Points on a hilly landscape, in no order, each with its height.
From any point a ball rolls to the lowest of the 2 points nearest to it. It stops when none of these is lower. Distance is the straight distance between rows; heights are no part of it.
z_121 (h 3.67): [ 31  -4   8  19  -7  22  -7  28   2  -1 -40  20 -25  13   9 -14 -15  -6
 -14  -3  -3   6   9 -11 -34 -11  17   8 -14 -14  -3  23 -19  11  -8  24
  -5   1  27]
z_536 (h 7.90): [ -3  -3  -3  -4  23   6   1   6  -8  -4  -2 -17   5 -15  13   2  14 -13
  25  -5  14  15  22 -21  -5  21 -12 -26  11   0  -4   4  14  28 -15 -21
  19  14 -23]
z_24 (h 3.99): [  5  25 -17 -40  11  -9 -12 -12  31  -1   3  -8  -2 -20 -12   6   3   1
 -18   9 -16 -12 -36  17   6 -12  12  -1   1  -7   9  -7   7 -24  26 -20
  13  18   3]
z_954 (h 1.90): [-19  -9   1 -42  10  -5   7 -15   8   6  12  -3  11   5 -20   0   1  -9
  13   3 -20 -27  -7   1  16  11  13  10  12  -5 -16  -7   4 -16   7   1
 -22  27 -17]
z_366 (h 2.59): [  6  -2   8  -3  -9  17  -2 -10  -2 -13  -2  11   7 -10   6  -9   9   3
  40  -8 -13  -2  19  -9 -22 -28 -12   9  -6  10  15 -23  10  -9  21  -3
   6   1   7]
z_677 (h 3.75): [-31  -9  -7  -2   6  34  13  -6   6   6  -9 -19  -1 -14  26 -19  -1 -10
  -2  17  -6  20  35   2 -12   1  10  -9 -13  -1 -22  -1  -5   9  14  10
  26  18   5]
z_98 (h 3.93): [-20 -17  -8   3  -4 -15   6   0 -10   4  29  -1   3   0  23   7 -13  -5
 -12   5  -2  24  42   8   7 -11  11 -11  11  16 -13  -9   4  18 -12  13
  -8   1   5]
z_205 (h 0.96): [ 15   2  22 -10  -1 -23  22  37 -17   5  12  29   8  19 -24  22   5  21
 -19   1   1  -4   3 -15  19  22  -9 -20   7   7 -14  -7 -19   9 -11  16
 -17 -42   0]
z_915 (h 4.21): [ 15 -11  10  -7 -17 -19   6  -4 -34 -12  -4   9   4  23  -5  -8  -7  -4
  18 -17 -16 -20 -27   8  -9  16 -16  12 -31 -23 -16   1 -15   4 -27   5
 -20 -21  11]
z_8 (h 3.96): [  8  10 -22  -2 -21 -20  -1 -13   1  -8   0  19  -2   9 -17 -19   0   4
 -33  15  13  -5 -32  -1  -2 -19 -20  26  -5  -8  24  -2  -5   0   7  -2
  28 -14   5]
z_582 (h 5.56): [ 26   5   5  10 -11   9  -4  21   7  -6 -22  17   0  14 -20   1  13  10
   1  -3  15  -6  10 -11 -24 -36   7 -10   9   7  20  20  19  -3   6   0
  12   0  12]
z_468 (h 6.86): [ -6   4   3   0   3   1 -15 -23  12 -18  -9  11 -25   9  48  15   0   3
 -18  25  -2 -12  -5   1   0  -4 -34  50 -12 -11 -12   4 -15  -9  26   2
 -16  12   8]
z_57 (h 2.16): [-28 -30  15 -14  14 -25   2   1  14  -7  31 -13   5  37   8  11 -17  14
 -10  -9 -12  12   3  25   3  -3  20   1   9   0  -3 -13  -7 -13  -7 -12
 -32  34  22]
z_383 (h 1.43): [  6 -11  11 -24   5 -16  14  20  -2  -2  12  25   5   6 -12  -2  20  21
 -11  -3  17   4  23 -13  15  10 -13 -11   4  -2  -7 -40 -27  15  -7  10
  12 -23  -8]
z_529 (h 6.61): [  2  -3 -27  34  16  29 -15   0  26  29 -14 -13 -15  -3  15 -21  18 -13
  -5  35  14  -5 -10  -8  -1  -9 -16  17  22  -3 -12   3  -6 -21  24   2
  20   9  -8]
z_511 (h 5.48): [ -8 -21   7   5  12  21  -9  14   8   9  -9 -11  21  -6  24 -11 -24   2
 -12  34 -15  -1   0  -8 -16  23   9 -13   0 -28  -9  22   6  12   6  -7
  19  -3  -6]
z_206 (h 3.27): [ 14   7  26  14   7  26 -18  15  18 -11 -16  21  -2  -3  34  10   4  27
  -4  -9   1   2  11 -13   3  -7  -2  -7  -4 -17  13  13 -11  12  -1  11
  -3 -15   4]
z_253 (h 6.32): [ 10  26 -12   6 -10  -4   5   7 -16   8  -5 -27 -20   3   6  -2  -5 -24
  26   0  11  -2 -24  15 -32   3  -4  -3 -16   3  -2  33  -6  29 -18 -16
  13   8  -5]
z_377 (h 4.71): [-14  18  -7  -2 -13 -27  -8 -10 -20  -1   4   2   9 -16   8  17  25  -9
  16   7   4  13  13   4   1  23 -29  -7 -19  11  -2 -14 -29  13  -3   3
  15 -16 -11]
z_675 (h 7.48): [ 16   5 -12  -2  15  15 -14 -26  -8   4  -5  14   2 -14 -18 -28  -2 -22
   8  10 -18   1 -26  -5 -15  -9 -15   4   8 -15  17 -14  13  -2   9 -12
  27  -9  -6]
z_959 (h 7.09): [ 18  -2 -27  38   4  23 -13  -2   2  14 -32   2  -9  -6  -8 -25   3 -25
 -13   6   6   2 -15 -14 -13  -7  -4  20  14  -8  13  10   8 -13  16   0
  24 -12  -1]
z_905 (h 3.98): [-14  27 -11  21 -16   2  -7 -10   5  18  -2  -6 -12   0  -9   4  15   1
   4  13  -2  -4   3  10  -1 -14   6   4   9  32  -8  20  -7 -27   7  23
  -8  20  12]
z_855 (h 8.55): [ -1  -9 -18  15  -5 -19  17   8 -17   6  -8 -20 -14  -4   4  -7  17 -27
  28 -37   5 -17  23 -13   8  30  -3   9  15   6 -17  10   6 -14 -37  17
 -24   4 -13]
z_563 (h 8.29): [  8  22  12 -26  14  -2  16  18   3   6   8   6 -21  14   7  -8  32   0
  12 -20   1 -14   8 -27  13  12 -10  -9  11  -3 -26  18 -26  12 -29  20
 -14   7  -5]
z_741 (h 7.19): [-16 -12   7 -10   1  23   7  -2   8  -2   0 -37  33 -19  16  17 -23  -1
 -11   8  -7  -8  -9  11   3  -5  11   9 -27   3 -13  -9  19 -15  33 -11
   6  -7   8]
z_2 (h 4.11): [ -8  -9  34 -22  -4  -9  16   9  22 -13  26  25   2   0 -20  15 -15  30
 -23 -25 -27  15  13 -22  26  10  24 -14  29  17  15  -8  -8   2   2   2
 -22  -5   1]
z_862 (h 1.99): [ 21  -9  -6  20 -19 -40   0   1  -9  -1  -8  20 -13  31 -37  19   9  10
 -15  -1  18 -16  -7   9   0   3  -3  -9  21  20 -12  17   0  -7 -14  -6
 -25   6   4]
z_808 (h 1.40): [ -5   5   0  10   3  38  -1   0  12  -9 -12   0  18  -6  15   3  12  14
  -9  17  15 -14   4 -18  11 -24 -20  17  -7 -16  24   2  28 -27  36   7
  22  -8  -1]
z_744 (h 7.07): [-17 -12   3 -15  10 -16 -17 -22  17  -7  14  -3 -14   8  38  13  -1   0
 -12  18 -20  -4  12  13   5   5 -11  28  -7  -9 -25 -23 -24 -26  27   7
 -26  10   4]
z_639 (h 8.66): [  6  -3   3  29   8   3  -3   6 -15   0 -12   1 -13   3  32   8  12  -7
  19 -24   5 -23  10  -5  20  10 -13  13   1 -10 -17  18   4  -8 -22  23
 -37 -12  -3]
z_838 (h 8.06): [ 13   1   7 -16   4  -5   9  14   4  -1   1   4 -12  -7   4  -9  13   0
  24 -17  -4  15  -3 -14 -21  22  -3 -22   0 -13   7  -1 -24  41 -10 -17
  23   1 -17]
z_871 (h 3.81): [  6   2   4 -20   6  -2  -9 -25   7 -15   0  -9   7  -8  -6  13 -13  12
 -22   6  10 -13 -27  20  15   6  -9  12 -27 -20  -8 -28  -8  -7  17  -5
   5 -14  -7]
z_857 (h 8.90): [  0   4  -8  34 -17  23  -8  -7  -8  -4 -22  18 -13 -16  16   9  -1  -4
  14  -4  21  -2   5  -6  15  -1  -9  35  -9  -2  10  10   2   7  13  -1
   3 -23 -28]
z_957 (h 5.66): [  6   6 -20  18 -15  24  20   1   2  12  -5  -6  -9 -13  18   8   0  -6
  27 -15 -10 -24  15   6  15 -34  10   3  -8  12  -5   7  24 -13  35   1
 -21   4 -13]
z_97 (h 6.03): [ 21 -19 -19   9  16   7   7  12 -12  14  -7 -17   7 -16   4 -16 -18 -12
  -7 -11   5 -21   9  12   7  -7  15 -16   6  -5 -20 -12  30  11  -5   5
  -6 -12 -13]
z_149 (h 4.00): [-16 -14  21 -17 -18 -19  25  25  -1   5  27  24  13  -5  -8   7 -15   4
   9 -15 -37   1   7 -27   5  18  16   4  22   7  36  -1  -6   8  -6   9
 -23  -7  -7]
z_220 (h 3.32): [-21 -24 -15 -13  13  -9   1   6   3  23  16   6  15 -16 -14  -2  -1 -16
 -13  25  10  10  27 -13  20  14  14   4  34  18 -10 -20  14   5  -2  -3
  -2   1 -26]
z_799 (h 2.85): [  3   5   8 -22  17   0   0 -14  -6 -18  -7 -11  17 -20   3   0 -12   0
 -18  -7 -10   9 -28  13  -1   8   0 -18 -28 -17  -2 -20  -4  15  -4 -17
  23 -14  17]
z_152 (h 2.95): [ -6  14 -19 -35  22  -2  -3 -15   5  14  -3  -4  -4 -16 -20  -6   7 -19
   8   5 -18  -8 -28  19   5   1  21 -19   3 -11  -7  -6   5   4   1  -8
   6  31  -8]
z_774 (h 2.30): [-15   7  21  -8   9  24   2  -9  12 -14 -10  10   1  -7   4   3  11  16
 -15  -3  14   4   1 -16   3 -21  11  -5   2 -11  25   7  20   7  15 -12
  37   2  -3]
z_614 (h 3.45): [-27 -30  24 -38  -2 -30   3  10  24  -6  46  -8  23  17 -18  20   5   4
   4 -12 -10   7   8  -3  17   8  17   1   6   6   8 -28 -28  -4   2 -13
 -37 -11 -15]
z_7 (h 5.37): [-11  19 -19  17  -8 -21  -8   2  -5  16   0 -21 -10 -18  -1   7  14 -19
  16  -6   2  31  17  11 -14  27   8 -26  -5  17   1   1 -27   7 -16  15
  16   6  -4]
z_795 (h 4.17): [-14   8   3 -26  -4 -23 -20 -22  -3  -6  15   8  11 -21   3  15  11   0
  12   3 -31  16  10   8   8  12  -1 -14 -22   1   1 -30 -28  -3  11  11
  -9 -12   2]
z_754 (h 1.17): [  7  20  11   3  -2 -19 -10  -3  12   3   1  23  -8  15 -32  13   1  20
 -43  -1  15  -8 -12   8  20 -11  -1  -2  10  21   9   1  -6 -11   0   5
 -17  -7   7]
z_722 (h 3.28): [  0  13   8   7  -3   8 -13  -3  12   2   3  -1  11 -14   4   1  22  12
  13  -8   3   2  26 -12   5  -2  -9   6   9  21   4  -6   5 -28   6  21
  -7   4   5]
z_577 (h 6.35): [ 21 -14 -18  19  14   9   0  20 -16  10  -8 -19  28   2  -8 -12  -3 -15
  14   7  12 -29  -6  -5  -1   3 -19   2  19   2  -7  10  44 -13 -14  -7
  -9  -1  -6]
z_278 (h 7.53): [-10   8   0 -21  -6  -4   3   4  12   5   4 -26  25 -18   3  15 -17  -9
   0  -6 -12 -16 -38  14   0  22  22  10 -12  -4  12  12   5   1   9 -18
   2  -1  -7]
z_108 (h 8.50): [-19  20   0 -17  12   7   7 -47   5 -11   5  -1  -7  -3 -24  -4  21   0
   5 -15  15   6  -8 -13  25  11 -16   1   9  11  -6  -2   3   0  -9   0
   1  29 -14]
z_946 (h 3.41): [ 10  -5  14  -7  16 -19  -8  13  -5  -6   3  10  24 -14   7   3   5  -2
 -12   1  -7  -4 -11 -12 -23 -13 -12  -6  11   2  31 -18  21   6   9 -23
  23 -10  20]
z_728 (h 4.39): [  4  14   0  15 -10  -1  -7  17 -20  10  16   0   1   8   7 -21  11  -1
  42  -2  -9   1  26  -3  -9  -1 -21 -14  10   1  10   7  -7   1 -33  21
   0 -12 -10]
z_211 (h 6.00): [  7  34  -7  14 -16  -6 -10   6   0  11 -14 -17  -6 -20   5   6   6 -21
  23 -14  -9  14 -13  -7 -25  32   0   6 -15  11  17  32 -15   4  -7   2
   9  -1  -2]
z_986 (h 5.18): [-10  -8   1  17  13  38  -6 -24  15  14  -5  -9 -21  -3  25 -11  -1  -5
   3  19  11  18 -21  25   1 -13  -6  20 -17 -12 -13 -20 -16   4  32 -16
   5   4 -11]
z_996 (h 3.48): [ 18  -8   3  25 -16   0   4  12 -14  -2 -16   5  -7  31  -9   4  -6   7
  30 -17  11 -25 -24  16 -11  -3   4   8 -15 -19   6  23  -3   2 -15   2
 -28  -4  -3]
z_150 (h 6.06): [ -3  -8 -11  25   8  28 -14  13   8  20 -19  -4   6  14  14 -12   4  -4
   7  37   6 -16 -10   0 -10  14 -11  13   3 -15 -20  31  -6 -11   5   5
   3   9  -8]
z_96 (h 8.77): [ 14  12  -8  18 -10  18 -12  -2  -6  -3 -27   5  -1  -1   9   8  10 -15
  17  -3  11 -29 -10 -16  19   5 -21  46 -10  -3  -6  24  -3 -15   1  17
 -28 -13 -13]
z_87 (h 4.94): [  9 -17 -13  27 -10 -18  13  11 -26  -4   4  -9 -16  14  10  -1 -31   0
  -2   7   6   8  24  11 -20   0   5 -27   3  -6  -8  20  23  19 -15   2
  11  13  11]
z_974 (h 1.97): [ -9  -5  19 -21  20  -4   4  -6  -8  -5  11  15   9 -11   2  -6 -10   3
 -14  -2  -9  22  -8  -8  15  13 -10 -17  -9 -12   1 -37 -25  37  -6   0
   6 -28  -4]
z_418 (h 2.17): [ -8 -24  20 -24  38   7 -14 -24  10 -20   6  -4   7 -12  21  -2  -2  -1
 -18  12  -1  22   6  -8  -7  -2 -19  -1  -2  -9  -6 -43   0   9  15 -17
  11   7  11]
z_324 (h 2.93): [-12 -25  19 -38  -6 -35   3  -4  20 -22  27  -6  11  12 -21   8 -15  15
  -6 -14 -26   7 -18   6  -5  14  14  13   1  12   4 -28 -16 -17  11 -30
 -22  14  16]
z_622 (h 4.95): [ 37   4 -18   9   2 -21  -4  22   2 -16 -19  26 -14  20  -2   6  24   8
 -18  -4  24   3   4 -26   1   5 -28  -9  16  -2  -3  24 -18  16 -12  -2
  11  -3   3]
z_763 (h 5.27): [ 15  13 -13  14  -1 -15  -5 -23 -27  -7   0 -17  -7  -8   8  -1  -1 -12
  16 -35  -6  -6 -13  34  10  -5  -9  -9 -26   1 -12 -19   1  -2 -19   8
 -28 -12  11]
z_142 (h 7.60): [ -1   4  -6  -6   7  -6  -3  -2  -6  -9   7   4   7 -22   4  17  28  -7
  11  11  26  19  28 -25  21  22 -19  12  20  40 -19 -13  22  -4  -5 -24
  -1  -3 -15]
z_846 (h 2.87): [ 13   8   6 -32   9 -26  10  14  -6  -2   2  26  17  -1 -34   0  -3   2
 -22  -1 -14 -29 -34  -3  -3  -9  -9  -9   4  -4  30 -23   9   5   6 -14
   1  -9  13]
z_81 (h 3.46): [ -6   2  20 -18 -14  -2  -9 -13  -8  -8   0  11   9  -6   0   3   6   4
  39  -1 -42   1  -2   1 -20   9   2   3 -17   3   3  -5 -15 -13   7   6
 -11  10  17]
z_25 (h 2.91): [ -6 -35  14 -17  35 -10 -16  -8   5   3  -5  -4   8  -7   6   8  -2 -20
   1   4  -7  23  -4  10 -15  27   7   4  -9  -1 -14 -44 -21  15   7 -19
 -17  12  11]
z_716 (h 5.97): [  4  10   6  -6 -20   6  11  -4  -3 -10  -7  -5   2   9 -12  -2   2   3
  -6  -9  22  -2  -3 -16   0   5  -1  27 -11  16 -15  20   1   1  -8  -1
   0  -5   3]
z_256 (h 7.74): [  6   0   0  10   4   4  -9   3  17   4   2  -8   6 -13   0   4  20   0
   2 -11  24  20   4 -23  -1  16  -2   2  29  19  13  13  21   2  -2 -29
  19  -3 -20]
z_881 (h 3.29): [ 34  -5  15  13  21  25 -13  12  -1  -3 -35  14  -6  -2   8  -8 -14  -8
 -37   3  -4  11   5 -21 -24 -18  24 -13   3  -6  -8  18  19  11  -1   7
   6 -10  25]
z_551 (h 4.54): [  6  -4  -5  13  18  15 -13 -26  16   9  -9 -13 -26  -2   7   5 -14   7
 -24  10  16  -5 -35  30  25  -2  -4  32 -20 -22 -15 -32 -12 -21  23   8
 -16  -5  -9]
z_802 (h 4.15): [ 36  -5  19  14 -12   5  -2  18   2  -8 -13   5 -39   7   5  -2 -23  12
  11  -3  -7  22  10   4 -41   2  35 -24 -15 -10 -11  18 -19  22 -14   1
  -8   6  19]
z_123 (h 8.20): [ -8   9  14 -23   4  11  13  24   6  11  -2   1 -19  -7  14 -24  27 -16
  28 -10   7  -1  22 -17 -12  13   2  11  -1   2 -10  -5 -33  27 -23  13
   5  13 -11]
z_450 (h 3.77): [ -8 -28  18 -21  -4 -33  22  19   1 -11  25  10  20  -1 -23  16  -8   7
   1 -24 -19 -20 -10  -8  21  22   2  -1  17   6  28 -25   2  -2   2 -17
 -40 -18 -16]
z_703 (h 4.96): [-11  16 -30  32 -36   2  10 -10   2   3 -11 -19 -18   1 -26 -14  -6   6
  -1 -10   8  13   0  23  -4  -8  18  -3  -7  17   8  21   4 -17  -4   5
  15  12   7]
z_927 (h 5.77): [  5  -3  14  -1  -3  -5   5  26  -5   8  -9  32  -3   9 -10  11   0  16
 -12   6   0 -18  31  -4  -3 -16  14 -12  16   6   5   4   7  -3  -3  25
   0  14  16]
z_134 (h 6.59): [-12  13   1   2  -7   4  -8 -19  14  -9  -9   7 -13  27   4   8  -9  12
 -27  18   7  -4 -36   7   1 -11 -12  52 -16  -7   7  16 -11 -23  22  -3
  -6  17  23]
z_281 (h 6.27): [  5  12  14  -4 -22  20 -18   5  14  -1 -13   6   2  24   2   3   6   3
  -3  29  15  -4 -22  -7 -15 -12  -6  44 -21   5 -17  35 -26  -5  12  -3
  -8  -9   2]
z_487 (h 8.10): [-18   9 -18 -11 -13 -15   2 -27 -18  -1  15  -5   8  -6 -24 -12  23 -22
  40 -17 -21 -16   4   6   7   4 -15  -4   4   3  10  -4   5 -23 -15  17
 -16  15  -9]
z_291 (h 5.76): [  8  14  -9  -4   6  23  -6 -27  -1  -2 -13  -9 -13  -5  10  -2  -1 -17
  12   7   1   0 -35  26 -13  -9  -7  10 -21  -6 -16   7  -5  14   8 -26
   7   8  -6]
z_523 (h 4.65): [-23   3  -2  21 -11  28  10  -7   7  15  -3  -4 -21  -3   7  -5  11  -3
  20  -4  15  31  36  14 -10 -22  18  -9  -5  15   5 -10 -14   6  12   8
  30  18  -2]
z_803 (h 5.25): [ 27   6  -2  25   0 -14  -4  12  -6   3 -20   3 -16   7 -14   6  15  -1
 -25  -1  32  15  10  -7 -25  -6   0 -19  17  20  -1  11   1   9 -12  -6
  27   5  19]
z_64 (h 4.40): [  4 -18 -17  14  -6 -13   7   1 -14   2  25 -15 -12   0  10 -15 -34  -3
  -3   2 -16  44  22  26 -17 -17  31 -30   1   7  -7 -11   8  16 -19   1
   0   7  24]
z_583 (h 4.55): [ 27 -10 -28  17 -11 -24 -11   7   2  -8 -15   9   4  12  -7  -7  17   5
 -11   3  29 -12 -14   0  -9   4 -28  10   2 -16  13   0 -10   0   3  -8
  27 -12  -9]
z_555 (h 5.24): [ 13  -1  -4  37 -15  -3  17  20 -27  -4  -8 -16 -15  15 -25  -4 -30  -5
  16   6  13   3  18  -7 -31  -5   6 -28   9  -8  32  31  41   5 -14  -4
   8   9   2]
z_592 (h 6.67): [  1  -6 -11   9 -14  32  29   8   9 -13   2 -40  18 -16  18  -1 -26  12
   2 -16 -24  -3  -7   7   2 -31  21 -20 -25  -3   8  13  35 -16  30 -15
   8  -1  14]
z_938 (h 2.08): [ -5  16   4 -28  -9 -21  17 -10  -7  -6  -6  14   3  -5 -51  13   1   5
 -28  -8   2 -27 -21  14  22  11   7 -12  -7  13  12 -14   3  -9   5  -6
 -17  -3   0]
z_376 (h 3.88): [-16 -17  18 -12   3 -15  12   9  11 -10  24  13   4  25  13  13 -17  29
 -37  -9  -4  19   9  -4  21  17   1  -6  16  -8   2  -5 -19  15  -7   1
   1   3   6]
z_824 (h 3.91): [ 13  15 -11  16   3  14  -6   5  -3  18   7   5 -20   3  -6 -32 -10 -11
  10  -1 -13  17   0  -3 -16 -16  10 -11  18   3   6  15   2  12 -20   8
  11   1  -3]
z_329 (h 3.33): [-10   7  12  -3  14  -2  -3   5   0  11  21  -9  18   4  -2 -10 -15   9
  -6   3  -7   8 -12   1   1  -3   3 -23  11   4  10   7  12   6 -18   7
  -1  -1   8]
z_274 (h 1.14): [-16  -1  10 -39  13   1   6  12   9   1   0  10  20 -14  -1   8   7   0
   0  12 -10 -28  18 -27  16  18  -3  18  13   0  -2  -4  12 -11  13   5
   1  15 -12]
z_159 (h 5.91): [-18  -5  23   7  -6   2  12  16   2   1  -1  14  -8   6  13  35 -12  24
 -21  13  12   7  42  -5   7   4  25 -18  14   4  -8  21   9  10   0  15
   7  22   1]
z_933 (h 6.17): [-14  13 -19   2  -5  14   7 -26  -9   3   5   3  -2   4 -31 -19 -15   7
   2  13  -4  -6 -38  35  15 -30   6  -9  -5 -10  12   0  21 -13   2 -13
  -1   5  -1]
z_976 (h 3.60): [-13  -6  24  -2   2   5 -10  11  28  -8   4  15   1  19  27  18   6  39
 -19   5  16   1  10  -1  19   9  -9   9   3 -22   8   7 -24   0   6   7
  10   6  -4]
z_508 (h 5.68): [ 18  -9 -21  -9   9   5   4 -19  -2  -5  -3 -33  -5 -12   8 -16  -8 -15
   7 -32  -4 -10  -4  27  15   4  17 -10 -13 -13 -41 -17   2   1 -11   7
 -16   1  -4]
z_837 (h 4.67): [-24  20 -18 -11  10  25   4  -9  -2   4   1 -12   6 -20  22 -14   1 -12
   6  15 -18   1   2  12  -2 -26  -1 -21 -19 -14   5  -6   9   4  19   2
  33   6   4]
z_690 (h 6.10): [  2   2 -11   0 -20  13  18  -1  -7 -16  -8  -4   4  -3  13  10 -20  18
 -10   0  -3 -19  18  12   7 -39  15  -9 -23   3 -17  12  26   0  25   6
   2  -5  10]
z_831 (h 4.93): [ 12 -16   2  12   4  23   4  36   1  -1 -14 -23  20   3  17 -17  -8 -11
 -12  14   0  -5  -4 -22 -36 -11  14  -8  -5 -28  17  25  23   4   3 -12
  36 -23   7]
z_21 (h 2.94): [-28  -5  16 -17  20  12   1  -8   7  -3   2   4  -2   6  20 -15   6   7
 -17  18   6  21  17  -4  -9   5  -6  -1   1  -6 -14  -5 -17  25  -5  -2
  26  22  11]
z_952 (h 0.39): [ 21  26  12  -4  -3 -12 -16  18   2  12  -3  30   3   4 -18  18  12  12
 -33  21  15   4  -7 -16   9   1 -15  -3   4  13  -2   5 -24   8   5   5
   7 -40  -7]
z_907 (h 2.92): [-21 -19  14 -28  33  -9 -12 -10  10  15  15   6  12  -3 -23   4 -17 -13
 -27  12  -4  15   7   1  18  12  21  -2  11   7 -15 -35  -7   3  10  -4
 -13   7  -9]
z_169 (h 3.63): [-24 -14   0 -14  10 -21   3   9  -8  14  37   5   9  12  -1   2   5  -7
 -24  18   2   7  32 -10  35   9  -3  -1  33  18 -26  -5  -2  -4 -25  17
 -19   0  -6]
z_259 (h 5.26): [ -7  -8 -16  37  -1  17  -1  -5   6  23   0  -2 -17 -13  16  13  15  -6
  20   0  16   8  28  15  16 -32   4   0   7  22  -4 -24   4 -10  35   5
  -8   5 -12]
z_717 (h 5.64): [  0  -6 -16   9 -32 -12  18 -15   7 -13 -18   5 -23  10 -15   1  -6  12
 -18 -22  17  -3  -2  13   0   1  23  20  -3  10  -4  18   0   3   3  -7
   0  16   3]
z_764 (h 8.31): [-16  12 -21  10 -13  14   3 -42   3  -6   0   5 -13  -6 -14 -18   7   4
  21 -17  -8  -3  -7   1  24   5  -7  14   5  -5  14   8   4 -21   1  14
  -7  16 -15]
z_478 (h 2.76): [  9 -18   9  19  -6 -24  11   8 -11   8 -10  -9 -14  26 -20  16   6   5
  15 -30  26 -16 -16  26  -4  17  19   1  -1   4  -9  -4  -1   0 -19  -8
 -28  15  -1]
z_334 (h 7.30): [-16 -25 -10 -12   1  -6 -12 -26  19   1  27 -16  14  -4   5   1   2  -1
   3  25  -1  17  14   6   7   0  -4  20  -2  10 -15 -35  -5 -21  31  -1
  -7  -2 -15]
z_998 (h 8.45): [ -3   9 -11  11  11 -17  13   4 -16  -1  18  -3 -16   3   2  -6  23 -10
  14 -32  20  -3  16  -8  28   1 -22  -9  26  15  -1  -4   5  12 -43  12
 -24   3  -8]
z_501 (h 7.84): [ -5  11 -17 -20 -21  -9  13 -16 -19 -10   5 -22  21 -10  -2   5  -8 -22
  30 -14 -22 -20 -19  17   3  18  -5   2 -21 -14   7   8   6  -8 -12   0
  -2   8  -5]
z_985 (h 4.44): [ 17 -10  23  23 -17   6  -2  43  -3   3  -6 -15  24  -2   7  11 -17  -1
  -2  14  -1  12   6 -19 -49  -9  17  -5  -2  11  23  22  21  -8   5  -8
  16 -23  26]
z_545 (h 5.79): [ -4  11 -19  28  -7  -1  -9 -17   5   5 -13   5 -11  -9 -28  -2   0  13
  -1  -5   7  13 -28  27   5   1  19 -19   2  -9  27   6  10 -11   2 -12
  18   3  -7]
z_729 (h 4.78): [ 27  18 -21  12 -13 -19   4  -7 -26  -7 -11   0 -21   5  -2 -11 -17  -9
  -2 -34 -13  -5 -26  10   5  12   6   1 -23 -11 -10  24  -9  10 -33  15
 -19 -23   8]
z_785 (h 6.70): [  8  -4  -3   7   1  12   1  -4  -7   8   0  -8  23  18 -17 -27  -5  -7
  22   2 -16 -19 -15  -7 -16   3 -16  18   7  -1   3  13  23 -27 -10   9
 -14  18  13]
z_699 (h 5.44): [  0  18 -44   5  -7   2   4  -5 -18   2   4  -5   7  -7   0 -16 -13  -5
   6   9 -28 -17  -5  23   3 -28  -7 -29 -14 -14   9   9  25 -10   4   9
  18   3   9]
z_488 (h 3.94): [ 13 -15  30  23  -3  -6 -22  18  -2  -6  -6  11  13  -7  18  18  -3   9
  -2   4  -8  23 -14   3 -41  -2   6 -12  -4  -6  35 -10  -2   5   9 -28
  25 -25  22]
z_420 (h 2.80): [-19  -9  19 -22   6 -25   4  10  -4   7  42 -15  12  28  14  -1 -10   2
  10   6 -23  10   0   3  -8   8   7 -18   7  -1 -14   9 -14   9 -30   6
 -25  11  15]
z_421 (h 3.39): [ -4  16  15 -23   0  -4   5  -8  -4   8   1  29  -5   0 -32  -8   1  -7
 -18   8  11  -6 -35   1  -8 -25   1  22  -3   8  23 -21  -2  13   8 -16
  12  -7   4]
z_423 (h 2.86): [ 13  17  29  -2  11  30 -15  -2   4 -22 -23  10  14 -13   3  11  -8  15
 -31  -3  -3   6  -7 -27  -1 -19  12 -23 -18  -8  11  17  11  11   8  -1
  18 -29  10]
z_12 (h 4.79): [ 16   9  -2  24 -25   3   6  15 -25   4   6 -19 -12  10 -22 -14 -17  -2
  52 -11   2   2  22   3 -22  -8  -3 -19  -1   4  22  13  19   7 -23   3
  -2 -17 -20]
z_179 (h 7.47): [-29 -13  13 -11   4   0 -16 -21  -5   1  20   3  19  -6   9  18  12  -4
  15  29  13  31  28 -14  18  18 -16  19   0  20 -19 -22 -10   0   3  -7
 -12 -10 -17]
z_847 (h 0.19): [ -8  -3  -3  -8  28  16  -7   2  11   4  -2   2  17  -3  10   1  -3  16
 -20  26  10 -31   6 -11  31   0 -17  12   9 -22  -2  -9  18 -23  15  21
   4   1 -15]
z_822 (h 8.37): [  5  13 -14   5   2   7   0  12  10  -5  14  -2 -19   9  17 -17  32   7
  13  -7  22  -6  24 -20  26  -8 -20  11  30  10 -17  15  -5  -4 -30   9
  -3   7 -11]

Where does a ball stop that starts at each point below?
z_822 -> z_703
z_487 -> z_418
z_87 -> z_418
z_253 -> z_952
z_2 -> z_847
z_334 -> z_703
